Points, in no order, along strands that fork, close into loops and pass close to each other.
Two points are linked if the straight distance between their rows is under 46.6. Some points are linked to none.
Z4: [-19 1 -3 -2 -2 -5 -1 -6 1 12 -8 8 -12 2 -3 -7 6 -12 -20 3 2 5 4 -4 6 1 1 4 -4 12 -5 -10 -2 12 -8 7 0 8 20 0 7 2 1 3 -10 0 -11 3 -17 1 -12 -19 7 16 -1]
Z941: [-1 19 -9 8 16 -2 -7 -17 1 10 -16 2 0 -3 -17 2 -9 -13 -12 5 6 4 -1 10 12 -8 -4 9 -6 15 -8 5 -2 -1 -5 -1 7 4 27 -4 6 4 -5 4 -14 0 -4 7 0 2 8 -7 -5 5 4]
Z818: [-6 -16 2 -5 10 2 11 -15 -11 8 3 -7 5 5 18 12 9 -5 0 -10 12 -6 15 -3 11 3 15 0 -8 -14 3 -12 4 7 12 9 -12 -2 9 -8 -15 17 -3 7 9 -12 -2 -12 4 11 -1 -16 -6 -2 -18]
Z305: [-9 2 -6 -1 -2 17 -1 -8 6 -6 -5 -10 7 -21 8 14 -5 3 4 1 -16 -10 4 8 12 10 1 21 -3 3 -14 -10 -10 -6 16 -8 -10 26 0 -7 -8 6 -3 -5 10 18 10 0 22 -4 15 -4 -16 4 -2]
Z155: [-8 -16 3 -2 -29 -8 -7 27 -2 0 -2 -5 -8 -1 17 -13 1 0 7 4 -5 9 -4 -4 -2 11 9 -11 -4 11 6 -11 -4 1 -6 17 -5 11 -11 5 6 -6 8 -13 13 0 7 -8 -14 5 -19 -1 -2 -2 -4]
Z407: [2 4 1 0 -24 -13 -15 22 4 -9 2 7 -8 -9 -2 -11 -2 -2 4 3 -10 10 -23 -9 -1 2 -6 0 1 11 -4 9 5 -9 -4 -6 8 12 0 3 17 -13 3 -5 6 8 3 0 -13 -11 2 11 8 -4 5]
Z375: [0 -12 13 -9 -9 18 2 -3 7 -5 7 -22 6 -8 12 15 13 14 5 2 -7 -8 2 3 2 10 3 16 -5 -2 -13 -7 5 -1 25 -4 -7 11 -19 2 -9 2 -2 -5 19 9 3 -14 17 2 6 1 -5 -1 -18]
Z182: [-7 -4 -5 -7 22 11 12 -21 -6 6 10 -8 8 0 -4 9 4 3 -2 -6 7 -17 14 0 16 -1 5 1 -1 -11 -3 -5 -5 7 15 6 -7 -7 11 -8 -13 24 -8 5 0 -1 -5 1 13 -5 6 -15 -11 7 -5]
Z121: [17 -11 3 -4 -19 0 -3 13 4 -11 4 -8 5 -7 15 -11 -5 -4 19 1 -17 16 -16 8 -2 16 -7 -12 5 7 1 3 -3 -6 -2 -9 9 11 -11 7 5 -11 -2 -7 13 2 11 -10 -11 4 12 18 -5 -15 -1]
Z457: [10 14 -3 -4 26 7 15 -13 -14 6 -11 0 15 -1 -7 -1 -13 -5 6 -6 17 -8 4 15 5 -8 0 -2 -5 -12 8 8 7 6 -11 11 14 -27 17 -3 -11 9 -14 13 -6 -8 -1 2 -4 -3 10 4 -8 -5 1]
Z504: [-17 -16 3 -6 -10 -8 -3 12 -3 9 3 -2 -12 14 17 -11 -1 0 -1 -3 1 1 -9 0 -6 3 3 -2 2 10 16 -1 15 12 -15 -3 -3 14 0 7 6 3 9 -10 0 2 -17 0 -13 -3 -25 -10 20 8 -2]
Z615: [-16 -8 0 -3 -6 -10 5 8 0 8 -3 4 -10 7 10 -8 3 -6 -10 1 -1 5 0 -5 -3 6 5 2 -3 11 5 -7 3 10 -9 8 -5 8 6 2 3 -1 8 -3 -6 -1 -14 -2 -15 5 -18 -13 14 13 1]
Z298: [15 2 -15 -9 20 20 19 -22 -6 5 2 -16 20 -12 10 8 -5 12 11 -8 4 -5 -4 -3 19 5 10 13 -3 -7 7 2 11 -3 8 7 4 -2 5 -7 -19 23 -15 3 3 -1 2 -1 13 -9 26 -3 -17 -1 -2]
Z977: [-5 17 -9 5 12 0 -4 -19 1 11 -15 2 5 -15 -8 3 -4 -19 -16 3 4 7 6 1 20 -2 6 10 -3 9 -13 -11 -4 3 2 0 -3 9 30 -5 3 8 -9 9 -8 -2 3 -1 -2 2 12 -11 -13 7 3]
Z943: [-5 -11 3 -5 8 0 7 -10 -17 14 -3 -3 11 3 22 9 2 -14 -1 -17 20 1 17 -2 12 1 16 -5 -7 -19 7 -14 9 11 -6 10 -11 -10 21 -1 -6 9 -4 13 7 -20 -5 -12 -7 11 2 -17 -9 2 -13]
Z483: [-7 -4 -5 -1 -27 -11 -14 24 5 -9 -3 7 -1 -12 -4 3 2 -1 3 13 -6 11 -4 -18 -3 3 4 -1 -8 7 -19 -11 -9 -2 2 11 -2 10 -1 -1 12 -11 4 -4 15 7 10 -2 -14 -1 -7 4 -1 6 -1]
Z747: [19 12 -7 4 18 3 15 -10 -8 -4 -8 4 6 3 -4 -6 -14 0 3 0 8 5 -6 14 -6 -3 -2 -11 1 -9 15 10 -7 -1 -7 1 9 -18 0 -7 -7 0 -8 5 -8 -7 2 9 8 1 9 13 -7 -10 9]
Z151: [-3 9 3 7 -11 -9 -7 16 9 -6 -1 16 -5 -1 -23 0 3 7 -6 14 -6 4 3 -13 -14 -8 -2 -3 -1 8 -15 -3 -16 6 -2 5 -3 -1 -8 0 13 -11 4 -4 3 1 8 -2 -9 -7 -13 5 2 1 14]
Z34: [-3 -2 -2 6 -2 8 -6 14 7 -1 -5 5 -4 -4 -6 0 -5 7 -6 12 -13 0 8 1 -5 8 5 6 -2 8 -7 -7 -26 8 4 9 -13 11 -9 -7 0 3 9 -5 6 7 7 1 11 0 -8 2 0 3 11]
Z528: [-7 -15 8 -5 -12 -13 5 8 -6 1 -1 8 1 12 4 7 19 3 -4 -5 13 -3 11 -11 -9 -10 6 -16 5 -20 4 -4 13 -3 -8 7 -7 -24 -18 13 -2 -10 7 -6 12 -20 -2 -14 -10 10 -21 -5 13 1 -11]
Z344: [18 -14 4 -2 9 6 15 8 -11 -2 10 -2 -2 19 6 -12 -4 8 14 -4 4 2 8 12 -19 0 8 -19 4 -18 28 -2 -13 8 -7 13 -14 -15 -19 -9 -14 5 4 -7 0 -5 -2 -2 7 11 -13 5 18 -16 7]
Z399: [1 3 -7 3 -4 5 -3 5 5 -4 -9 6 0 -9 -1 5 -6 -4 -7 8 -8 6 4 3 3 4 8 8 -8 5 -11 -11 -14 -2 2 3 -7 14 3 -5 0 -1 3 -2 7 6 13 3 6 3 3 8 -11 0 5]
Z110: [5 3 -19 -4 21 17 10 -20 -8 4 -3 -8 13 -15 8 4 -12 8 4 -6 -3 0 0 7 21 2 14 10 -3 -6 2 0 -6 1 0 2 -1 2 18 -9 -11 15 -8 5 3 3 -1 5 16 -1 22 0 -20 -3 1]
Z544: [-1 0 11 -6 1 3 -6 -3 3 0 19 -13 -1 1 0 3 8 14 13 -4 -2 -17 -9 -2 -1 4 -7 12 9 1 4 7 17 -6 10 -19 3 6 -11 -2 -1 6 0 4 -3 10 -13 5 13 -12 3 -2 4 1 -3]
Z2: [-2 -18 10 -8 -9 6 0 4 0 -3 7 -16 -3 -1 15 7 14 7 7 -2 -5 -7 3 -2 3 13 4 3 -3 0 -1 -10 4 4 13 -3 -13 10 -16 0 -7 10 7 -6 12 2 -1 -9 8 4 -6 -1 -3 0 -16]
Z693: [-4 -1 11 -2 9 -6 6 -4 -3 2 8 6 -7 21 -15 1 7 3 -6 -6 12 -12 10 1 -15 -11 -8 -6 4 -7 3 1 6 4 -2 3 1 -25 -10 5 -2 3 6 5 -9 -6 -2 1 -8 -4 -19 -9 21 3 -4]
Z158: [-5 -14 1 -11 -3 7 -2 -2 -9 5 5 -16 -4 4 22 8 5 3 8 -3 -1 -11 -4 1 8 8 5 2 -2 3 15 -9 8 3 4 -4 -9 15 -4 1 -6 18 1 -3 8 6 -7 -4 10 7 -10 -7 5 3 -9]
Z143: [14 12 2 12 -5 -12 -1 8 2 -3 -10 13 -5 10 -8 -19 -12 -6 6 2 5 10 -11 12 -17 -9 -10 -16 5 -2 13 11 2 -6 -20 -3 16 -13 -9 5 4 -16 -1 -5 -13 0 -4 10 -16 3 -2 23 7 -10 18]
Z770: [-3 21 -5 8 9 6 -8 -8 8 -1 -10 1 5 -12 -8 8 -11 0 -4 1 -5 -3 -5 7 7 -2 -3 13 1 9 -9 9 0 -11 4 -10 8 8 4 -3 5 -4 -3 3 -6 10 4 8 15 -7 16 6 -13 1 7]
Z278: [7 2 5 -3 11 1 3 -5 -3 5 17 -3 0 10 -2 0 5 8 13 -6 7 -12 -6 3 -8 -3 -8 -1 9 -5 11 11 13 0 9 -11 6 -10 -11 -3 -5 10 -2 4 -6 3 -7 9 7 -6 2 2 8 0 0]
Z875: [-6 -5 3 -5 16 8 5 -15 -3 2 11 -7 2 6 -4 11 16 6 -4 -4 8 -17 13 -8 4 1 2 -1 0 -6 -6 -4 -4 4 18 -2 -9 -7 -5 -4 -10 16 1 1 -2 -2 1 -1 17 -6 1 -11 1 6 -9]
Z369: [9 3 3 5 -5 -11 8 -1 -1 -11 -7 11 6 6 -13 3 2 -6 1 -5 8 9 3 -10 -9 -8 -7 -18 6 -20 -2 5 5 -11 -9 -8 12 -24 -8 2 -2 -18 -7 1 -1 -15 4 -5 -13 4 7 14 0 -10 -3]
Z94: [8 8 0 -2 12 7 8 -14 1 -7 -4 8 14 -3 -8 16 7 0 -5 2 5 -5 3 -3 1 -3 0 2 -2 -9 -11 6 2 -7 14 -7 11 -10 -2 -2 -1 -3 -8 7 -1 -7 5 2 8 -4 20 10 -16 -1 -6]
Z585: [-1 -5 -3 -3 -8 -11 1 -2 -18 3 -2 3 7 8 9 -2 -4 -15 1 -13 16 10 4 -4 -4 -1 8 -18 5 -14 16 0 18 -7 -23 0 7 -23 -2 8 -2 -12 -8 1 -3 -16 -5 -10 -13 3 5 -1 -5 -5 -3]
Z82: [10 13 -7 3 22 7 7 -16 -8 3 -3 -2 4 1 -7 -1 -8 -6 -2 -5 10 0 8 13 8 -10 4 -9 -5 -7 8 3 -10 6 -2 7 3 -13 24 -2 -5 7 -4 11 -5 -5 0 4 4 2 7 -3 -10 -1 -1]
Z281: [7 17 -9 13 19 -1 -1 -8 -5 7 -12 2 -2 -1 -14 -9 -13 -13 -8 9 8 9 -3 21 11 -9 -7 0 -6 12 4 12 -12 5 -16 4 4 1 27 2 4 2 -2 -3 -17 5 -3 10 4 12 6 0 -6 4 14]
Z860: [-11 -5 -9 3 -11 -11 -9 -5 -3 7 -12 5 -3 -5 10 -1 0 -19 -8 -5 5 19 4 -8 10 8 10 -6 -7 0 -4 -18 1 2 -11 7 -5 10 19 0 1 -3 -1 -2 -5 -2 4 -9 -15 11 2 -11 -15 6 -7]
Z188: [-2 9 -9 2 2 14 -7 -1 8 -3 -8 -10 8 -18 6 12 -12 -2 2 -2 -14 -3 -3 13 12 4 -2 20 -2 11 -8 -1 -4 -8 8 -17 2 23 0 0 3 0 -7 -3 5 16 9 6 14 -8 23 7 -16 3 1]
Z163: [2 -7 -1 -9 0 -6 7 -12 -14 1 1 -6 12 -4 14 16 6 1 3 -14 15 -4 -7 -15 10 -1 5 3 0 -20 0 2 29 -6 -2 -13 13 -13 -2 4 -6 -2 -11 10 3 -14 -6 -12 -10 1 14 4 -11 -8 -18]
Z705: [-19 2 -5 2 -1 8 -10 -3 11 3 2 -6 -8 -6 3 -1 -1 4 -10 6 -10 -12 -2 -2 3 3 -4 20 2 18 -5 -6 -5 8 5 0 -10 17 5 0 3 12 14 -2 -5 11 -8 7 10 -10 -10 -17 12 12 6]
Z881: [7 6 -10 6 6 3 1 -9 2 -4 -14 11 3 -11 -2 8 -10 -13 -5 2 -3 11 1 5 11 3 13 3 -9 0 -10 -8 -12 -6 -1 -1 1 9 13 -3 1 -4 -5 3 4 -3 12 -2 7 12 16 13 -21 -1 4]
Z772: [1 -22 -2 -2 -34 0 -10 25 2 1 -1 -4 -6 2 25 -19 -4 -2 9 10 -16 14 -1 6 1 10 6 -15 -2 13 15 -11 -4 5 -8 18 -11 15 -17 2 5 -9 8 -19 17 -4 14 -19 -13 17 -9 0 -13 -11 -4]
Z144: [-4 8 0 6 -2 -12 -1 2 1 -6 -10 20 0 5 -23 4 6 -3 -10 6 1 7 10 -11 -7 -11 3 -8 -6 -3 -11 0 -9 -5 -1 5 1 -9 0 1 6 -8 2 -1 -1 -5 9 -2 -15 1 -7 6 -1 -1 6]
Z228: [13 8 0 9 -6 -3 2 13 5 -3 1 2 -11 7 0 -25 -18 -3 13 2 -6 11 -17 19 -13 -1 -11 -12 8 4 19 14 2 -4 -15 -2 11 -3 -6 2 5 -8 -5 -2 -15 1 -3 14 -5 1 1 26 13 -13 17]
Z546: [-10 9 0 -1 14 -1 -6 -20 3 1 1 3 3 2 -15 16 10 -3 -14 2 2 -16 10 -6 10 -1 -7 11 3 -1 -23 -2 -2 -3 17 -8 -1 -8 6 -2 -1 3 -4 7 -8 -3 5 0 11 -8 1 -10 -2 4 -7]
Z768: [-15 1 -4 3 3 -8 -6 -8 5 3 -8 9 -4 -6 -3 6 4 -13 -19 0 3 8 11 -13 10 2 6 5 -5 3 -14 -14 -8 7 4 5 -6 3 15 -2 -2 7 0 5 -6 -6 0 -2 -11 4 -12 -12 1 10 -2]
Z283: [-8 -5 -10 4 2 -6 1 -14 -3 6 -8 2 2 -11 2 7 4 -21 -19 -5 9 11 10 -9 20 6 8 -2 -3 -4 -10 -17 1 0 3 1 -11 5 22 -4 -2 9 -7 7 -2 -14 2 -11 -12 9 1 -15 -11 8 -13]
Z406: [-4 7 1 1 16 -2 5 -5 -1 5 -10 9 -8 8 -10 -8 0 -10 -13 4 1 2 15 11 -3 -7 0 -6 -6 2 3 1 -19 14 -7 17 -10 -5 19 1 -5 1 7 -1 -12 -5 0 3 -1 10 -12 -13 10 2 -1]
Z512: [-6 6 -1 -2 18 11 7 -17 5 -4 3 -3 18 -6 -8 21 7 3 -8 2 2 -10 11 -6 10 -3 -2 10 3 -6 -22 2 -5 -8 18 -7 -2 -6 3 -2 -3 2 -6 5 -2 -2 1 2 21 -7 15 -5 -14 4 -8]
Z872: [-8 13 -8 6 7 3 -12 -5 6 0 3 -3 0 -6 -5 2 -1 0 -6 1 -5 -7 4 1 3 2 -5 18 0 12 -9 -1 -6 -3 8 -6 1 10 10 -1 3 7 6 2 -7 10 -1 10 12 -6 4 -6 -1 7 7]
Z240: [-4 -5 0 -4 -30 -19 -15 31 0 -7 -1 9 -2 -7 -4 -6 3 5 1 10 -6 13 -13 -17 -7 -1 -3 -5 2 13 -7 -1 -3 0 -2 9 9 7 6 -4 19 -20 4 0 9 8 -2 3 -19 -9 -8 -1 7 -4 -1]
Z473: [2 -6 -9 0 28 18 18 -20 1 -2 13 -10 15 -3 4 4 5 12 10 -5 3 -10 11 2 11 0 16 6 0 -12 -2 -1 -6 7 11 11 -16 1 4 -6 -15 22 -4 -1 3 5 0 4 18 -5 17 -6 -14 3 3]
Z732: [-5 7 6 0 4 -16 0 2 0 -2 -2 10 -7 17 -16 -7 4 -1 -11 0 7 -4 5 3 -15 -17 -6 -7 6 -2 1 10 10 3 -11 1 6 -22 -1 12 6 -10 4 0 -11 -5 -4 5 -16 -4 -16 -7 18 3 -1]
Z303: [12 -13 0 0 -25 -2 -8 23 2 -5 1 -9 -2 -1 20 -18 -10 -5 12 4 -19 18 -10 9 -1 13 4 -17 1 6 12 -4 -5 2 -9 4 2 13 -13 5 7 -12 3 -12 12 -2 15 -13 -11 10 -3 12 -9 -15 3]
Z592: [6 9 -3 9 -2 -15 3 1 -8 3 -6 9 -4 8 -4 -16 -9 -13 4 -1 6 10 -3 4 -10 -8 -3 -13 1 -6 14 8 8 -3 -24 -5 9 -17 4 10 2 -12 -2 -5 -10 -8 -7 -1 -13 5 4 7 3 -8 8]
Z285: [20 -8 9 -8 -27 -6 -9 20 1 -15 -3 4 10 -2 4 0 -3 -10 8 6 5 12 -10 -14 -15 -2 -8 -19 -1 -17 0 4 7 -28 1 0 14 -7 -20 8 2 -31 -14 -1 11 -8 11 -13 -13 11 16 20 0 -15 -10]
Z750: [-1 19 7 8 14 5 -5 -7 12 -2 -6 2 7 -3 -21 13 -2 7 1 1 -2 -2 1 -1 -5 -9 -14 13 4 2 -14 13 -4 -11 9 -14 10 -3 -3 3 3 -7 0 4 -8 4 5 12 19 -8 16 0 -9 -3 7]
Z254: [-10 10 10 0 -6 -14 -15 0 9 -1 5 10 -14 5 -20 -2 8 6 -7 6 3 -7 -8 -10 -2 -8 -17 12 8 13 -15 13 15 -2 2 -11 14 -2 1 6 14 -2 3 7 -16 5 -10 9 -9 -14 -4 -6 13 7 8]
Z821: [12 -1 4 -6 5 -2 12 -6 -8 -5 2 -5 13 -6 7 11 1 6 10 -9 8 0 -5 -14 1 -1 -1 -3 -2 -22 0 13 23 -9 1 -14 19 -12 -10 1 -2 -5 -15 6 3 -13 4 -7 -6 0 18 15 -14 -6 -9]
Z382: [17 -6 9 -4 -20 13 -5 6 10 -5 7 -13 12 -11 14 -3 0 2 15 1 -20 7 -18 10 -3 10 -10 2 1 6 -6 7 3 -13 10 -16 6 20 -14 2 1 -12 -4 -1 19 6 7 -13 -2 1 17 19 -8 -10 -4]
Z138: [-6 1 11 -9 0 3 -12 1 5 6 12 -19 -3 -9 7 0 6 11 8 -5 -11 -12 -21 1 10 9 -18 20 11 14 -2 10 22 -6 11 -24 4 15 -6 3 8 3 2 9 -4 13 -7 5 8 -18 6 -2 2 6 -5]
Z74: [10 5 6 8 -14 -3 -10 17 12 -8 8 8 0 -9 1 -7 -6 -2 7 2 -11 8 -20 5 -6 2 -11 0 6 8 -5 11 -3 -12 1 -13 3 9 -8 0 15 -16 0 -2 10 10 11 3 -1 -9 7 21 0 -11 7]
Z979: [5 2 10 -7 6 -7 5 0 -7 5 17 5 -1 18 -3 0 6 1 5 -8 12 -11 -3 2 -14 -13 -5 -6 9 -11 11 10 16 3 -3 -9 8 -23 -17 5 1 0 1 5 -8 -5 -7 6 -2 -4 -7 -3 20 -3 -2]
Z141: [11 7 -12 6 18 14 9 -18 -2 -2 -10 2 7 -9 -4 7 -10 -4 -2 1 3 7 3 9 13 -2 10 1 -5 -4 -5 -2 -12 -6 2 -1 1 3 14 -6 -6 7 -4 5 0 6 5 7 18 5 23 4 -20 -3 4]
Z328: [14 2 9 0 -7 9 -7 4 7 -7 4 -4 2 -9 0 4 -1 4 8 -3 -8 1 -10 5 -3 7 -7 3 2 1 -4 11 3 -10 6 -8 6 9 -14 -3 3 -8 -2 1 8 7 6 -2 5 -2 9 20 -4 -7 2]
Z371: [4 -9 -10 3 14 4 10 2 -6 4 -3 2 -8 1 3 -13 -4 -8 -4 -1 -1 8 11 13 2 -4 1 -12 -4 -3 12 -3 -18 13 -12 13 -19 3 16 -5 -6 8 9 -3 -9 -3 -3 4 2 17 -9 -8 5 4 4]
Z724: [-4 -10 6 -8 -11 -11 -2 2 -7 1 8 -3 -5 2 9 11 14 6 4 -10 10 -7 -7 -11 -3 -4 -5 1 10 -15 5 9 28 -7 -2 -16 3 -6 -8 9 0 -5 -4 6 1 -8 -12 -9 -11 -6 -6 0 9 0 -15]
Z195: [3 -3 -2 -6 -7 24 5 -9 6 -11 -1 -18 14 -15 15 14 -1 11 10 2 -13 -5 6 10 6 11 8 14 -10 -5 -15 -5 -7 -3 20 -5 -13 12 -9 -4 -12 3 -10 -5 19 12 7 -9 21 1 19 1 -15 2 -9]
Z392: [0 -14 -8 -9 -11 3 -3 2 -7 11 -4 -17 -3 -3 35 -7 -15 -6 16 -1 -9 9 -10 10 11 19 7 -7 -2 14 20 -10 14 5 -11 2 -2 26 8 3 -4 7 -1 -10 6 2 1 -9 -7 13 1 -6 -11 2 -7]
Z874: [-17 -6 0 -2 10 10 -11 -5 3 8 14 -12 -6 4 4 3 5 9 -2 0 -6 -21 -1 -2 2 5 -8 19 8 16 -2 -2 6 4 9 -6 -3 16 7 1 -2 16 9 -3 -9 13 -15 12 18 -6 -10 -16 17 16 2]
Z488: [-9 18 5 3 11 -6 -6 -14 10 -5 -1 10 5 2 -23 15 8 4 -9 7 0 -9 5 -9 0 -10 -14 16 1 4 -26 6 4 -8 14 -13 10 -7 3 4 13 -2 -1 9 -10 0 8 6 8 -11 9 -5 -3 4 2]
Z722: [-10 11 4 1 -12 -17 -9 5 0 0 -3 10 -10 9 -13 -8 12 -3 -14 5 3 -3 -4 -10 -5 -11 -8 0 3 -1 -4 9 12 -3 -7 -9 12 -9 5 6 9 -10 1 -1 -10 1 -12 3 -20 -9 -10 -7 15 5 -2]
Z873: [-10 0 19 -2 -3 1 -9 10 9 2 15 -3 -8 14 -15 -4 12 14 -1 4 -4 -13 0 -8 -17 2 -13 7 12 8 2 6 0 5 6 3 -4 -4 -15 0 3 7 11 0 -8 5 -10 8 7 -10 -19 -7 24 8 9]
Z803: [0 6 -5 6 2 -9 4 1 -3 1 -9 12 -12 6 -12 -14 -3 -8 -9 6 2 7 4 13 -6 -8 -2 -11 -9 6 8 2 -8 7 -16 11 3 -2 9 2 4 -6 3 -3 -10 0 -3 6 -8 6 -8 1 9 1 8]
Z954: [-9 -11 9 -1 -19 -10 4 24 3 1 3 9 -13 17 -2 -8 1 10 -1 3 1 5 5 -10 -19 -2 4 -15 1 -1 10 -5 -5 10 -13 17 -4 -5 -10 3 3 -15 9 -9 2 -7 -8 -3 -18 3 -31 -7 21 2 5]
Z11: [17 -5 -9 -14 12 17 16 -15 0 -4 7 -19 15 -6 19 8 -5 10 17 -10 2 -6 -8 1 10 10 15 5 -10 -13 10 1 4 -1 11 5 0 -4 -9 -2 -16 13 -16 -8 11 1 3 -5 15 3 26 8 -17 -3 -9]
Z890: [1 -7 15 0 -13 1 -4 13 3 -1 14 -2 -10 12 -3 -3 11 14 7 -1 -5 -7 0 -3 -8 5 -6 -1 4 0 3 3 2 0 5 -3 -6 3 -19 3 1 2 9 1 3 2 -1 2 6 -2 -19 3 17 -2 -4]
Z522: [19 16 -1 3 23 0 15 -11 -11 1 -5 7 9 7 -8 -5 -14 -7 6 -3 17 -6 -1 18 -9 -14 -7 -11 2 -12 14 18 4 7 -7 6 18 -36 1 1 -5 -4 -9 8 -8 -10 0 9 -2 -1 11 5 0 -9 9]
Z607: [-10 4 12 -4 -6 -6 -13 0 6 6 10 -3 -12 -3 -6 1 10 11 -4 0 0 -14 -17 -6 4 0 -22 18 13 15 -6 17 22 -4 6 -16 8 11 1 4 10 1 7 7 -12 6 -14 6 1 -22 3 -5 11 7 0]
Z462: [12 -10 -6 -9 18 16 18 -13 -9 1 15 -13 8 -3 13 3 2 10 14 -8 6 -8 1 3 6 5 16 0 -5 -14 15 -1 -2 4 10 10 -8 -3 -5 -6 -20 19 -8 -4 8 4 -5 -2 15 3 7 -3 -7 -3 -5]
Z91: [2 3 10 6 -12 -3 -3 20 9 -5 10 10 -5 2 -13 -3 6 10 -3 7 -7 6 -3 -8 -13 2 -5 -2 2 6 -3 5 -7 -1 2 3 -5 2 -16 -1 6 -6 7 1 5 2 5 2 -3 -9 -13 9 9 -4 6]
Z269: [-4 -8 4 -1 5 -3 5 -3 -3 -1 3 1 -2 9 -5 6 13 5 -5 -2 5 -10 9 -5 -3 2 4 -2 0 -7 -1 -6 0 4 7 -1 -8 -2 -8 1 -4 8 7 0 -1 -9 2 -5 4 1 -13 -2 7 4 -2]
Z279: [0 -20 -4 -11 11 9 11 -12 -14 6 7 -17 5 0 24 5 2 5 9 -5 5 -5 1 0 16 4 19 0 -7 -13 9 -14 2 3 9 9 -13 -1 -1 -5 -16 21 -2 0 11 0 -5 -11 12 12 2 -11 -5 -1 -12]
Z308: [17 5 1 6 1 -10 7 1 -7 -7 -4 11 4 8 -1 -8 -11 -8 5 -7 10 6 -5 1 -13 -7 -3 -14 5 -15 16 12 8 -7 -14 -8 17 -29 -9 2 -6 -13 -9 4 -4 -13 6 4 -13 6 7 15 1 -14 6]
Z212: [9 6 1 0 2 -1 10 -7 -1 -12 -7 11 8 -1 -6 9 2 0 3 -1 3 6 0 -6 -4 -5 -4 -9 -2 -15 -2 8 5 -11 2 -13 13 -13 -8 -4 -2 -11 -10 6 1 -9 6 -2 -1 2 16 18 -9 -6 -5]
Z434: [7 3 -13 4 15 5 4 -6 -8 3 -6 5 -5 -1 -2 -10 -8 -5 -4 1 1 3 9 13 2 -6 4 -9 -3 -3 7 3 -16 7 -4 3 -8 -1 12 -4 -4 7 0 1 -11 3 2 5 10 5 7 1 -5 -4 10]
Z98: [-9 -16 -2 6 -21 -1 -7 24 5 -1 -6 3 -13 -3 6 -11 -3 11 2 9 -9 11 -1 -10 -7 8 10 -6 -4 19 0 -15 -19 13 -5 23 -14 10 -4 -5 5 -6 8 -7 12 0 4 -2 -11 5 -25 -3 3 5 1]
Z478: [0 -1 1 -2 -2 -5 5 -3 -3 -9 -3 10 3 3 -3 9 5 -3 -4 -3 3 5 14 -8 -1 1 1 -4 -4 -9 -7 -6 -4 -4 1 -1 -3 -3 -5 -2 0 -4 1 0 3 -3 6 -7 -1 4 -5 3 -3 0 -3]
Z978: [-6 -17 9 -2 -18 -5 -4 18 2 -1 8 -6 -11 7 14 -10 7 8 5 -5 -7 -1 -9 -1 -3 6 -1 -4 5 5 11 -2 10 7 -1 -3 -5 9 -12 8 3 0 9 -7 5 6 -7 -7 -8 1 -21 3 19 2 -6]
Z362: [-10 2 -1 6 4 10 -6 10 8 5 4 -8 -12 3 -1 -8 -7 8 -4 2 -12 -6 -1 7 -3 0 -6 8 3 20 5 -2 -9 8 1 8 -9 15 1 0 7 10 12 -12 -7 13 -8 13 9 -4 -9 -7 14 8 11]
Z557: [-4 -6 0 -5 5 -4 9 -16 -18 8 -4 -5 13 4 13 16 3 -11 -4 -15 20 -3 8 -10 12 1 11 -2 -2 -20 5 -11 19 0 -7 1 7 -17 9 1 -8 0 -11 13 10 -22 -7 -15 -11 2 7 -4 -14 2 -17]
Z494: [-14 -16 8 -2 -22 -5 -2 25 3 -4 1 4 -12 6 3 -8 8 6 -5 12 -6 5 0 -17 -12 3 8 -7 -1 13 -6 -12 -7 10 -6 17 -7 5 -10 -5 7 -9 13 -4 11 2 -7 -3 -22 2 -30 -10 12 3 2]
Z307: [1 5 0 8 -5 8 -8 21 10 -2 9 -5 -8 4 -8 -17 -5 13 -1 4 -17 2 -7 9 -9 2 -6 4 6 14 9 3 -14 1 1 7 -6 11 -5 -2 5 1 11 -5 -1 15 2 8 14 -7 -9 5 13 -4 18]
Z726: [3 15 -4 10 8 0 -2 -1 2 7 -5 1 -11 5 -11 -13 -12 -8 -5 8 2 3 -4 16 -4 -6 -7 -5 0 12 9 12 -7 6 -10 2 3 4 11 3 7 -2 5 -6 -17 8 -5 15 4 2 -4 -3 7 4 16]
Z174: [1 6 2 4 -10 -20 2 7 2 -8 -13 22 2 8 -17 1 7 -8 -7 2 9 8 10 -13 -14 -13 -2 -16 1 -12 -6 3 0 -7 -10 2 6 -22 0 9 2 -20 -1 -3 0 -11 6 -1 -21 -1 -8 3 9 -2 -5]
Z922: [-4 -1 -10 6 -14 -5 -5 14 11 -7 -9 12 -1 -18 0 6 -3 -5 -5 9 -10 16 5 -6 -4 -1 9 8 -7 8 -20 -19 -20 2 -2 9 -5 15 2 -7 14 -10 3 -3 13 4 19 -1 -7 5 -3 6 -14 5 4]
Z101: [-13 -2 6 0 11 1 -9 -2 6 5 17 -9 -5 10 -13 -3 7 12 4 1 -5 -23 6 -4 -13 -1 -15 16 12 12 0 5 5 3 9 -4 -1 6 -5 6 -2 11 12 -3 -12 8 -11 13 15 -7 -14 -18 21 13 8]
Z963: [9 13 4 13 -6 -1 -9 14 12 1 5 2 -11 4 -6 -20 -12 6 6 2 -11 4 -13 17 -11 -2 -11 -2 6 16 9 13 -9 -4 -7 -1 7 3 -5 -2 10 -7 7 -3 -8 10 2 16 2 -8 -2 16 13 -7 18]
Z836: [-2 6 -13 6 8 8 -1 -17 8 7 -14 7 3 -17 -2 5 -4 -15 -15 3 -4 1 16 -1 18 2 12 12 -4 0 -13 -17 -19 -1 5 -1 -13 13 20 -7 -3 9 1 5 -1 4 7 1 6 6 8 -11 -9 8 2]

A fork is a point with three links, a tip a point with one. Leave the first point through the second and follow the links. Name the first fork or tip that comes.
Z772 / Z303 -> Z399
Z399 / Z922 -> Z954
Z836 / Z977 -> Z747
Z747 / Z522 -> Z836

A piece is two or more points that can be reached from each other along the links. Count, over all rows, the pieces, the separate loops (a circle has one, a figure eight two, a Y none), the forks (points with three links) and the tips (points with one).
pieces -> 3
loops -> 4
forks -> 8
tips -> 6
